The views of a scene show one set of named points, each view turned or mirrored, shifted and resized as a whole, with a little noise and some points left out.

Scene 1
View 1
j_494: [  1   9  14  -4  -9 -11  -4 -12   0  -4  21 -19   8 -17  -7   7   5  -3
   8  -5   7   8 -15 -10   4]
j_28: [ -4 -13  13  12   1  -6  -3 -11  -3  -7  19 -13  11 -25 -13  18  27  -6
  -5  -9   9   8 -21   7   6]
j_46: [ -1   6  -1   7   5   4 -18 -24  -4  -5   1  -9  -3 -17  -7  17  22 -11
 -23   7 -15   2  -2 -14  -1]
j_43: [  1  -1  13   2  -1  -6  -4 -12  -1  -6  17 -13   8 -19  -5  13  14  -4
  -4  -1   3   5 -11  -6   1]
j_403: [  3   1  12   0   0  -3  -7 -14  -2  -7  16 -13   6 -17  -2  14  13  -2
  -7   1  -1   5 -10  -8   1]
j_391: [ 12 -18  29   0   6  -7   5  -2  -3 -21  30  -8  15 -20  10  21  15  14
  -8   3   3   4 -16   1  -1]
j_324: [  0 -21  25   7   0 -12   6  -1  -1  -9  31 -12  21 -26  -5  15  20   3
   3 -13  18  10 -24  11   5]
j_710: [  8  -8  26  -8  -3 -13   5  -5   6  -4  21 -12  19 -16  16   1  -5   7
   0  -4   4   8  -9  -7 -11]
j_471: [ -4   8   8  -2  -8 -10  -8 -16   3   5  10 -15  10 -15  -4   0   2  -9
   1  -7   3  10  -8 -12  -2]
j_981: [  2   4  14   0  -6 -10  -3 -11  -4 -10  26 -18   5 -19 -13  15  14  -3
   5  -3   7   5 -19  -7  10]
j_542: [ 13  -1  23  -9   0  -6  -1  -7   0 -14  23 -11   8 -12  12  11   2  11
  -5   7  -3   4  -8 -13  -4]
j_110: [  3   9   7   2   0   0 -12 -18  -4 -11  15 -14  -1 -17 -10  18  17  -4
  -9   6  -6   3 -10 -13   6]
j_50: [  3   7  12  -4  -3  -5  -7 -14   1  -5  15 -14   7 -15   3   9   5  -2
  -3   1  -2   6  -9 -12  -1]
j_130: [ 10  29   9 -16 -12  -7 -11 -18   2  -3  12 -18  -3  -6   7  -1 -12  -1
   1  11 -11   5   1 -29  -5]
j_433: [  5 -15  22   3   2  -6   3  -4  -3 -15  27 -12  14 -21   0  18  18   7
  -5  -2   6   6 -19   2   1]
View 2
j_130: [  7 -21   4 -16  10 -10   2  -8  23  13  -3  12  25   4  13  10   6 -16
  -1 -24   1  15  -5   8  -3]
j_710: [-12  -9   8 -18  -1  15  21  10  -9  -8   7  -3  14 -15   4  16   8  -4
   9 -23  -2  13  12  -9  -7]
j_471: [-10   9   9  -1   6   8  13 -11   3  -9   6  -8  16 -13  12  22   7 -12
   3 -19   7  -1  -1  -5  -8]
j_43: [-11   6  13  -1   7   0  12   0 -10 -26   6  -7  13 -13   6  17  15  -3
   8  -4   4   8   4  -5  -1]
j_494: [-18   6  12 -10   9   2  14   2  -2 -11  19  -7  17  -7  13  19  12 -10
  12 -13  10   1  -1   0  -9]
j_433: [-19   3  14 -12   1   6  21  19 -27 -36  13 -10   9 -21   1  15  19   8
  18  -1  -1  15  14 -11  -3]
j_46: [ 10   8  11  18   9 -16   1 -21  -1 -33 -19   3  12 -11   5  14  19  -5
  -8   9   1  10  -1 -10  12]
j_324: [-32  17  17 -10   0  19  26  20 -33 -39  27 -21   9 -25   5  23  16   7
  21  -7   5   3  17 -14 -12]
j_391: [-19  -8  15 -22  -2  10  23  29 -32 -35   8  -6   8 -21  -6  10  18  13
  18  -3  -7  26  23 -11   1]
j_542: [ -6 -18   9 -23   2   2  13  15 -10 -13   3   3  15 -12   3   9  13   2
  12 -12  -5  25  14  -2  -3]
View 3
j_403: [ -2  11  -2  -7  -7  -9   5   2  18 -13  -6  -6  -6 -13  -2   3   3   0
   3  -7  -6   9  -5  -7   6]
j_433: [ -1  11  -7  -1  -5 -14   0   3  14 -16  -9   1 -19 -24  -1   3   6   2
   7  -7  -9   6 -10  -6  10]
j_50: [ -4   5  -1  -9  -1  -5   8   3  15 -11   1  -7  -1 -12  -2   2   7   6
  -1  -4  -1  11  -3  -2   0]
j_28: [ -5   1   0  -4 -12 -14   0  -2  15 -17 -13   2 -13 -18   4  10   2  -2
   4 -16 -13   1  -3  -4   8]
j_110: [ -3   9   2  -9  -9  -3   8   4  21 -10  -5 -10   1  -6  -2   5   1  -2
   2  -6  -5  11   2 -10   3]
j_324: [ -2   1  -7   1  -6 -17  -4   1   8 -20  -9   7 -22 -30   4   8   6   5
   8 -13 -12  -1 -10   0  10]
j_130: [ -3   8   1 -15   7   5  16  11  16  -7  14 -15  12  -5  -6  -2  12  14
  -4   5   8  17   1  -2  -8]
j_542: [  1  17  -8  -7   2  -7   8   7  13 -11   2  -8  -9 -17  -5  -5  11   7
   3   4   0  13  -9  -5   4]
j_710: [ -3   7  -5  -7   5  -9   7   2  10 -14   3  -4  -7 -22  -2  -3  14  10
   1  -1   0  10 -10   2   2]
j_391: [  2  20 -11   0  -2 -16   0   3  13 -17  -7   1 -21 -25  -3  -4   9   1
   8  -1  -7   9 -14  -7  13]
j_981: [ -2   3   0  -3  -7  -4   2  13  14 -14   0  -1  -6 -18   1  11   1   8
   5 -10  -9   5   0  -6   5]
j_43: [ -2   9  -2  -6  -8 -10   4   2  18 -13  -8  -5  -8 -13   0   4   3   0
   2  -8  -6   8  -4  -8   6]
j_471: [ -8  -6   3 -13   1  -5   8   0  12 -12   3  -5   2 -13   1   5   9  10
  -4  -8  -2   6  -2   3  -4]
View 4
j_46: [  0 -11 -20  16  18   4  21  24 -26  18 -22  -7 -42  -3   5  19 -14   6
  12  -8 -21   1 -29  14  35]
j_43: [  5 -17 -13 -16   6  -7  -6  16 -20  14   1  -4 -14 -20  12  10 -16  15
  15 -15  -9   2 -16  20  10]
j_981: [ 11 -11 -18 -39   2 -11  -8  16 -24  11   4   7  -1 -20  20   5 -16  15
  15 -20  -5  -2 -15  16   7]
j_110: [  9  -4 -20 -22   6  -7  10  20 -31  12  -9   7 -18 -10  18  10 -13  10
  16 -19 -13  -3 -22  11  22]
j_324: [ 13 -33 -20 -36  -4 -19 -36  10 -12  20  21  -2  -2 -42  14  13 -15  33
  17 -16  -1  22 -17  33 -20]
j_403: [  7 -20 -18 -14   9 -11  -5  15 -14  11  -5  -2 -19 -13  13  11 -15  14
  11 -20 -10   9 -17  21   8]
j_471: [ -3 -14  -1  -8   4  11  -6  13 -32  16   8 -12   2 -26   7   9 -21  15
  17  -2 -10 -16 -17  14  19]
j_542: [ -4 -26  -3  -4  17  -8 -12   9   6  -4  -7 -14  -6  -4   5   6 -24   6
   5 -22  -2   4  -2  26   2]
j_50: [ -2 -17  -6  -8  10   2  -6  13 -17   7  -4 -10  -8 -12   7   6 -20  10
  12 -13  -7  -8 -13  18  15]
j_433: [ 10 -31 -21 -22   6 -20 -21  12  -4  13   5  -4 -12 -23  13  12 -16  22
  10 -22  -3  22 -16  34 -10]
j_494: [  3 -13  -3 -27   3   1 -11  12 -24   7   7  -2   7 -21  14   4 -19  13
  15 -12  -4 -13 -11  13  11]
j_391: [  7 -36 -18 -14  11 -23 -24   9  12   5   0  -7 -14 -14   8  11 -18  20
   5 -26   1  27  -8  39 -17]
j_710: [ -4 -26   1  -5  13  -1 -21   7  -4   3   5 -17   3 -18   3   7 -25  12
   8 -11  -1  -2  -7  25  -1]
j_28: [ 16 -22 -26 -27  -2 -15 -13  20 -26  29   7   2 -18 -35  15  17 -11  29
  20 -14 -10  17 -28  26   0]

In a view up to two points have been moved. Name them for each view, in the order of its rows, or write -.
view 1 | j_403, j_710
view 2 | -
view 3 | j_43
view 4 | j_46, j_110

Scene 2
View 1
j_561: [ 21  -8  18  -3   4  11  -6   3  12 -24 -12  -4  -2   0   2 -10   5 -10
  15   4 -12  28 -13 -13  -4]
j_707: [-17   7  33 -30   0  29  -9   2  -2  14   0   7 -17 -12  10  22  -1  -9
   8  29   7 -18  -2  -8   6]
j_575: [-26   5   7 -17 -16  13  -2   3  -1 -12   7 -15 -11   4  13  17  13 -16
  12   9  -8   4   1  -7  27]
j_751: [ 23  -6   3  -8   4  12   0   4   1 -17  -7 -17   2  -4 -14   3   7 -17
   0   1 -19  20  -1 -10  -5]
j_89: [-17   2  32 -17  -7  11  -6  13   2 -11  -8   4  -3   2  18   4   4  -3
  22  19  -6  14  -8 -10  15]
j_179: [ 38  -7  10 -18  21  20  -3   0  -2   5 -13  -6   1 -14 -20   4  -1 -15
  -6  11 -17   6   0  -8 -25]
j_209: [-16  -1  17 -21 -16  -8   8  30  -8 -14  -9 -14  21   5   3   7   9  -1
  16   6 -31  29   6  -9  17]
j_192: [-11   5   8 -30  -4  21  -2   6 -15  15   4 -11  -8 -13  -7  30   4 -18
  -4  20 -11 -16  10  -5   7]
j_472: [-11   2  15 -23 -10   3   5  22 -12  -1  -6 -13   8  -1  -1  15   5  -7
   9  12 -21  10   7 -10  10]
j_461: [ 15  -6  32  -7   5  17  -9   3  13 -20 -13   6  -5   1  12 -13   4  -7
  19  14  -4  23 -18 -13  -1]
j_878: [  9  -6  17  -9  -2   9  -3   7   4 -20 -11  -8   4   0   2  -6   7 -12
  14   6 -14  25  -7 -14   5]
j_16: [ 20  -3  -4 -11   7  23  -5 -12  -3  -6   3 -21 -13 -10 -15  14   8 -30
  -9   1 -12   7  -2  -7  -5]
j_795: [ 12  -5  28 -23   9  25 -10   0   5   3  -9   4 -12 -11   4   5   1 -10
   8  22  -2  -1  -8 -11  -5]
j_902: [  1   1  -2 -14  -6  15   1   4  -6  -8   5 -24  -3  -4  -8  19  10 -23
   1   6 -19   8   5  -6   6]
j_642: [ 21  -8  33 -20   9   0   2  26  -3  -7 -26   5  24  -3  -4  -8   1   4
  13  11 -28  30  -5  -9 -12]
j_248: [ 15  -7  22  -7   3  11  -4   3   8 -22 -14  -3  -3  -2   6 -11   6  -8
  17   5 -14  28 -12 -13   0]
j_335: [  8  -6  26  -9  -3   3  -4  13   5 -23 -14   0   7   3  11  -9   7  -6
  20   4 -14  32 -12 -13   4]
j_230: [  0  -2  22 -29  -1   1   4  30 -15   6 -15  -3  18  -4  -7  11   2   2
   7  15 -28  11   8  -6   0]
j_149: [-20   3  18 -21 -12   4   1  18  -7  -6  -1 -11   4   0   7  11   7  -5
  14  13 -19  11   4  -9  21]
j_241: [ 32 -10  25 -10  14  18  -8   2   9  -9 -18   3  -2 -10  -2  -8   2  -8
  10   9 -10  22 -13 -14 -15]
View 2
j_707: [-32   9  17  31  32  -2  25  -3  19 -17   9  10  -8  -1   6  -6 -20   2
 -14 -27   6  11 -12  35  47]
j_795: [-25  -2  -3  11  37   3  12  -2  37 -12  16   4   1  -5   5  10  -4  -1
 -17  -8 -19   1 -22  24  21]
j_16: [-11 -21 -13   9   6  -9 -20  19  35   7  18 -23 -12 -20  22  22 -17   2
 -18  14  -9   0 -10   5  21]
j_241: [-12 -10 -10  -7  34  10  -3  -8  45  -4  14   1  12  -8   5  20  10 -10
 -17  12 -32 -12 -26  12  -8]
j_461: [-13   1   0  -4  34   9  -4  -6  21 -11  -1  16  20  -2  -8  13  11 -15
 -15   6 -29 -14 -18  13  -5]
j_561: [ -4  -8   0  -9  22   8 -14  -9  24   0   1   5  17 -11  -4  15   9 -15
 -13  17 -27 -12 -13   5 -10]
j_902: [ -3 -27   7  16 -13   4 -13  -5  25  17  26 -22 -19 -26  25   0  -9  -9
  -8   8   6   2  -2   6  21]
j_472: [ -5 -20  26  13  -4  15   0 -25   7   7  12   2  -5 -14  13 -13   0 -16
   0  -5   8   2   3  12  19]
j_230: [ -4 -21  24   9   5  21   6 -40  27  11  30  -2  -3 -14  23 -13  10 -15
  -3  -5   1   4  -8  19   9]
j_335: [  1 -11  13  -9  18  17 -10 -22  14  -2   2  15  19 -10  -4   4  16 -22
  -8  10 -20 -18  -9   8 -14]
j_192: [-21 -12  14  29   5  -1   6  -1  18   2  19 -13 -21 -16  22  -4 -24   1
 -12 -14  15  12  -4  21  45]
j_89: [-11  -6  17   8  18   7   0 -11   9  -9   1  11   5 -10  -1  -4  -3 -17
  -4  -5  -9  -5  -3  15  14]
j_209: [  9 -26  37   3 -10  24 -12 -37  -2  11   5  11   5 -21  11 -16  13 -28
   6   7   4  -3   9   6  -4]
j_575: [ -7  -5  24  24   2   3 -14   5 -13  -4 -13   7  -4 -16   0  -8 -22 -12
  -1 -11  14  -1  14  14  33]
j_878: [  1 -21   9  -2   8  14 -13 -21  27   5  12  -5   5 -15  14   6  12 -14
  -9  15 -13 -11  -5   5  -7]
j_751: [ -2 -19  -4   2   3   1 -18  -1  28   8  11 -12  -4 -20  14  18   0  -8
 -11  19 -13  -7  -8   1  -2]
j_149: [ -3 -13  33  13   4  12  -4 -19  -2   0   2   9  -1 -13   6 -13  -3 -17
   1  -6   9   2   7  12  18]
j_179: [-15 -21 -16   3  21   4   2  -5  59   8  35 -20  -9 -14  29  24   0   2
 -22  13 -22   2 -26  13  11]
View 3
j_472: [ -3  29 -14  -7   6   0   3   2  11 -15 -12  -3   9 -11  -2   3  -6   0
  -4   3  11  -1 -15  12   5]
j_795: [  9   5  -4  -7  -9   9 -10   1  14  -6   2   6  -6   8   1   1   3   1
   4 -11   2 -15   1  -4 -18]
j_16: [ 18  12   8   6 -17  15   9   0  11  -4  18  10  11  -1   6  13   8 -15
  -2   6   3   6 -20  14 -21]
j_575: [  0  17 -18  -7   3  -9  -1   4  13 -22 -13   3  18 -19  -4  16  -4  -8
 -13 -11   7  -4 -27  24 -12]
j_192: [  9  16 -12  -9  -5  -4 -14  -4   4  -9  -1   9   4  -4   6   8  -8   4
 -13 -11   5  -5 -35  22 -15]
j_248: [  2  13  -1   3  -2  15  16   6  22 -15   3  -7   7  -3  -7   4  14 -14
  12   4   5 -10  16 -10  -6]
j_335: [ -7  18  -4   2   6   9  16   5  23 -16  -3 -11   9  -5  -8   1  10 -14
  12   4   6 -11  19 -12   2]
j_642: [ -5  30  -4  -3   7  14   6  -2  17  -1  -2  -9  -7   6   1 -10  -3   5
   9  17   8  -3  18 -14  17]
j_230: [ -5  34 -13  -9   9   4  -2  -2  10  -6  -7  -3  -3  -1   3  -3 -11   8
  -4   7  10   3  -4   6  14]
j_241: [  8  11   5   1 -10  20   9   3  19  -2  11   0  -4  10  -2  -3  12  -7
  13   8   4  -8  17 -18  -8]
j_561: [  3  13   2   4  -3  17  17   4  24 -12   6  -4   7  -2  -8   2  14 -16
  13   5   4  -7  16 -10  -5]
j_707: [ 10   3 -17 -12  -6  -4 -23   1   9 -11  -8   5  -5   1   1   5  -4   5
  -6 -27   1 -25 -16   9 -25]
j_209: [-15  37 -13  -4  18   2  14   3  19 -20 -16 -12  15 -17  -7   3  -3  -7
  -1  10  14   4   0   9  15]
j_149: [ -8  24 -17  -6  10  -4   3   5  15 -19 -16  -4  13 -14  -7   8  -2  -5
  -5  -8   7  -4 -10  11   2]
j_878: [ -1  17  -4   3   2  11  15   3  20 -15   1  -5   9  -8  -8   4   8 -14
   8   4   7  -5   9  -5  -3]
j_461: [  3   6  -5   1  -3  14  10   5  23 -13   2  -5   2   0  -7   1  13 -11
  12  -5   3 -20  18 -16 -10]
j_751: [  7  21   6   5  -7  16  16   2  16  -9  10   3  11  -4   1   7   8 -18
   2  15   4   6  -7   6  -5]
j_179: [ 16  18   8   1 -17  20  -2  -3   6   8  21   9  -7  17  10   0   3  -3
   3  14   1   5  -6  -2  -9]
j_89: [ -2  11 -10  -4   1   2   1   4  18 -17  -9  -2   7  -7  -4   5   3  -7
   2  -8   6 -15   1  -2 -10]
View 4
j_16: [  3  14   9  -1 -10   8 -24 -15 -22 -20  -4  21   5 -11   2  10  21   4
   0   4 -10   5   7 -21  -1]
j_179: [ 10  12  14  18  -9   8 -23  -9 -21 -14 -10   3   1 -25 -11  16  24   7
 -12  -7   4 -17  -3 -22 -10]
j_561: [  9  27  -3  -1  -1   1   5   6 -19 -12  -4 -13  -2   1 -16   1   2  10
 -10  -9   1   5   6   6  -7]
j_241: [ 15  22   4  13  -4   4   0   4 -24 -12  -6 -10   2 -11 -27   7  11   6
 -16 -14   0  -4  -1  -3  -9]
j_230: [-19   6   5  -7   4   8 -20  21   1   6  -7 -11 -10 -18   3  18   8   8
  -9   0  33 -12  -6  -7  -2]
j_575: [-29   8  12 -36 -11  18  -1  13   8  -7  -1  19  11  12   3  10  -2   3
   0   4   9  22  -3   1  16]
j_461: [  9  25   4   1  -6   5  16  12 -19 -10  -5 -12   3  -2 -28   5  -3   7
 -18 -14   3   7   0  11  -4]
j_795: [  5   8  20   5 -18  17   2  10 -10  -8 -11  11  14  -9 -27  17   9   6
 -23 -14  10  -1 -14  -5   4]
j_902: [-14   8  10 -20  -7  12 -20  -4  -6  -8   1  15   3  -4  11  13  13   6
   0   9   2   8   6 -14   3]
j_89: [-13  13   7 -14  -7  11   5  19  -2  -2  -8   2   3   0 -12  11  -1   6
 -11  -7  11   9  -6   2   7]
j_209: [-18  16  -7 -17   6   3   0  23   1   1  -1 -18 -11   3   0   4  -3   8
  -5  -1  21   5   2   7  -2]
j_751: [  2  18   2  -4  -2   4 -17  -7 -18 -16   0   1  -5  -8  -1   4  15   9
  -2   4  -4   3  10 -13  -8]
j_642: [ -1  16  -8   7  10  -1  -8  22  -8   3  -7 -31 -14 -19 -12   9   6   9
 -16  -7  25 -17  -3   0 -11]
j_335: [ -3  26  -9  -8   4  -1   9  14 -11  -4  -3 -20  -8   3 -15   0  -3  11
 -11  -9   9   5   6  12  -5]
j_707: [-14  -6  33 -11 -24  25   0  16   8   0 -17  29  25  -7 -22  26   2   2
 -24 -12  18   6 -21  -6  20]
j_878: [ -2  20  -3  -9   1   2  -2   7 -15  -8  -1  -9  -3  -1 -10   0   2  10
  -8  -3   5   8   8   1  -4]
j_149: [-27   7   6 -27  -3  14  -6  19   9   2  -5   2  -1   1   3  11  -2   7
  -4   1  19   8  -3   2   9]
j_472: [-26   7   3 -20  -2   9 -15  18   7   1  -3   1  -2  -6  10  15   4   9
  -2   5  24   1  -6  -4   3]
j_248: [  6  25   1  -1  -2   1   6   7 -16 -12  -3 -12  -5  -1 -19   1   2  12
 -14 -10   1   9   6   4  -6]
View 5
j_335: [  2  12 -20 -11   3   5  -6   7   2  25 -17  -2  -7  -9  12  22   2   0
  -8   9 -12  -8  -2  -9  12]
j_902: [  1   3  -6 -11  -2 -12 -11  -3  -2   4 -18   4   6  -7  15  -1  -3  11
  -4 -10   2  15  20  -9 -13]
j_878: [  0  10 -16 -10   1   3  -8   2   1  18 -19   2  -5 -10  12  15   2   2
  -3   1 -11  -3   6  -8   6]
j_461: [ -4   9 -12 -12   7  11   1   5   2  20 -22   5 -12  -7   2  25  -5   1
  -1   5 -23 -11   2  -2   8]
j_179: [-16  20  -3  -6 -16   3   8 -12  -2  -1 -14  -4 -17 -26 -11  -3  -5   4
  -1  -1  -6   7  20   7  -4]
j_230: [ 10  19 -11 -14  -7 -11   4  -7  -7  19  -8 -13  -5  -8   3   6   4   6
 -19  26   5  16   5  -9  -9]
j_575: [ 14  -9  -2 -14  15 -16 -12   4   0  14 -25   8  12  12  18  19  -2  15
 -10  -3  -1   9  14 -12 -19]
j_751: [ -4  10 -12  -8 -10  -9  -9  -5   0   4 -13   1   1 -17  13  -5   1   6
  -4 -10   4  11  20  -8  -6]
j_642: [  1  27 -21 -11 -10   4   4  -4  -2  25  -8 -12 -14 -16   1  11   5  -1
 -12  27  -8   0  -3  -4  12]
j_248: [ -3  12 -18 -11   0   9  -6   4   4  18 -19   2  -9 -13   8  20   0   1
   1   0 -16  -8   3  -3  12]
j_472: [ 10   7  -9 -14  -1 -15  -5  -3  -5  19 -14  -4   4   0  15   9   3  10
 -14  14   5  13  11 -10 -13]
j_149: [ 16   1  -8 -15   8 -15  -6   0  -3  20 -18   0   7   7  17  16   2   9
 -15  12   1  11   6 -10 -10]
j_16: [ -9   8  -2  -8 -11   1  -6  -7   3  -7 -20   6  -5 -19   4  -6  -6   7
   3 -18  -2  11  28  -1  -8]
j_209: [ 14   9 -25 -13  -2 -13 -12   2  -4  27  -7  -5   6  -2  27  12  11   4
 -18  14   5   8  -1 -19  -1]
j_707: [  7   0  17 -20  17 -11  13  -9  -5   7 -28   5  -4  13 -12  19 -16  17
 -13  16 -11  14  20   7 -27]
j_795: [ -6  11   5 -11   5   2  11  -5  -1  10 -24   2 -14  -4 -14  18 -11   7
  -4   9 -18   2  13   7  -9]
j_192: [  5   2  10 -16   5 -18   2  -9  -3  -1 -21   1   4   4   1   0  -9  17
 -11   6   4  20  24  -2 -29]
j_89: [  6   4  -5 -14  11  -4  -3   1   0  17 -21   3  -2   1   6  22  -2   7
  -9  10 -11   2   8  -5  -5]
j_241: [-12  17 -10 -11  -5  14   2  -1   2  11 -18  -1 -16 -19  -6  17  -3  -1
   0   3 -19  -7   9   4  11]
View 6
j_751: [  2  -9 -22  10   0  16  21   9   8   1  -5 -12  15   3  13  -9  -9 -18
  13   5  -1  -1  13  -5 -16]
j_230: [ 20  22 -11  14  19  -1  19  12 -22  15  23 -21  13 -22  26   2  19 -18
  22   5   3 -19  34 -12  -8]
j_16: [-11 -17 -13   0 -17  18  18  20  14   4   4 -10  17  -1  23   3  -6 -28
  25  -6   3  -5   6  -4 -16]
j_241: [ 18   1 -39   6  15  17  34 -13  -6   2  -4 -13  14  -8   3 -10 -16  -6
   5  26 -20   6   9   6   3]
j_472: [  2   9   5   4   5   3   3  15 -12  13  21  -8  17 -22  29   2  20 -14
  17   3   7 -17  22 -15  -5]
j_248: [  8   0 -24   5  10  11  14  -7  -5   1  -8  -3  16  -8   2 -20 -10  -4
  -7  25 -12   2  10  -7  -1]
j_642: [ 28  25 -33  23  32   0  25   0 -20   7   6 -23   6 -14   7 -12   7  -9
   8  22  -4  -4  34 -10 -10]
j_575: [-15  -7  25 -17 -16   7  -8  11  -1  18  15   5  25 -23  25   1  13 -11
   7   5   1 -16   1 -18  10]
j_149: [ -2  11  10  -3   4   1   0   9 -12  15  21  -2  20 -24  26  -3  20  -7
  10   7   4 -17  18 -20   2]
j_209: [  3  15   7  18  18  -4  -8  14 -13  13  11  -8  17 -20  18 -16  26  -8
   2   7  15 -20  36 -32 -19]
j_561: [ 10  -1 -22   9  13  12  16  -8  -3   3  -8  -4  15  -7   2 -19  -8   0
  -8  26 -12   4  14  -7  -2]
j_878: [  3   0 -15   8   7   9   9   1  -4   3  -4  -6  15  -9   8 -14  -1  -4
  -2  17  -5   0  14 -12  -5]
j_461: [ 12   6 -20  -2  13  12  17 -13 -12   6   1  -3  21 -17   2 -14  -9   4
 -11  31 -22   2   2  -1  16]
j_192: [ -3   0   4 -16 -20   9  21  16  -4  18  31 -14  20 -22  44  23  13 -30
  40  -5  -3 -14   4   7   8]
j_335: [ 11   9 -14   8  17   5   7  -7  -8   6  -3  -5  16 -13   2 -23   1   2
 -15  24  -6   1  22 -20  -2]
j_902: [ -6 -11  -1  -2 -12  15  13  15   7   7   9  -7  17  -6  25   2   4 -25
  21  -5   7  -6   9  -7  -8]
j_89: [  2   8  -1  -6   7   6   8   0 -11  10  13  -3  24 -24  17  -4   9  -6
   1  17 -10  -8  10  -8  14]
j_179: [ 17   1 -46   8   6  18  46   3  -1  -2   3 -22  10  -2  21   7 -13 -25
  33   5 -15   7  13  18  -7]
j_795: [ 14   6 -20 -10   1  11  30 -10 -12  13  16 -14  20 -20  22   6  -8 -14
  13  19 -26  -1  -3  14  22]

In a view up to two points have been moved. Name them for each view, in the order of its rows, or write -.
view 1 | j_89
view 2 | j_902, j_878
view 3 | j_575
view 4 | j_209
view 5 | j_751
view 6 | j_16
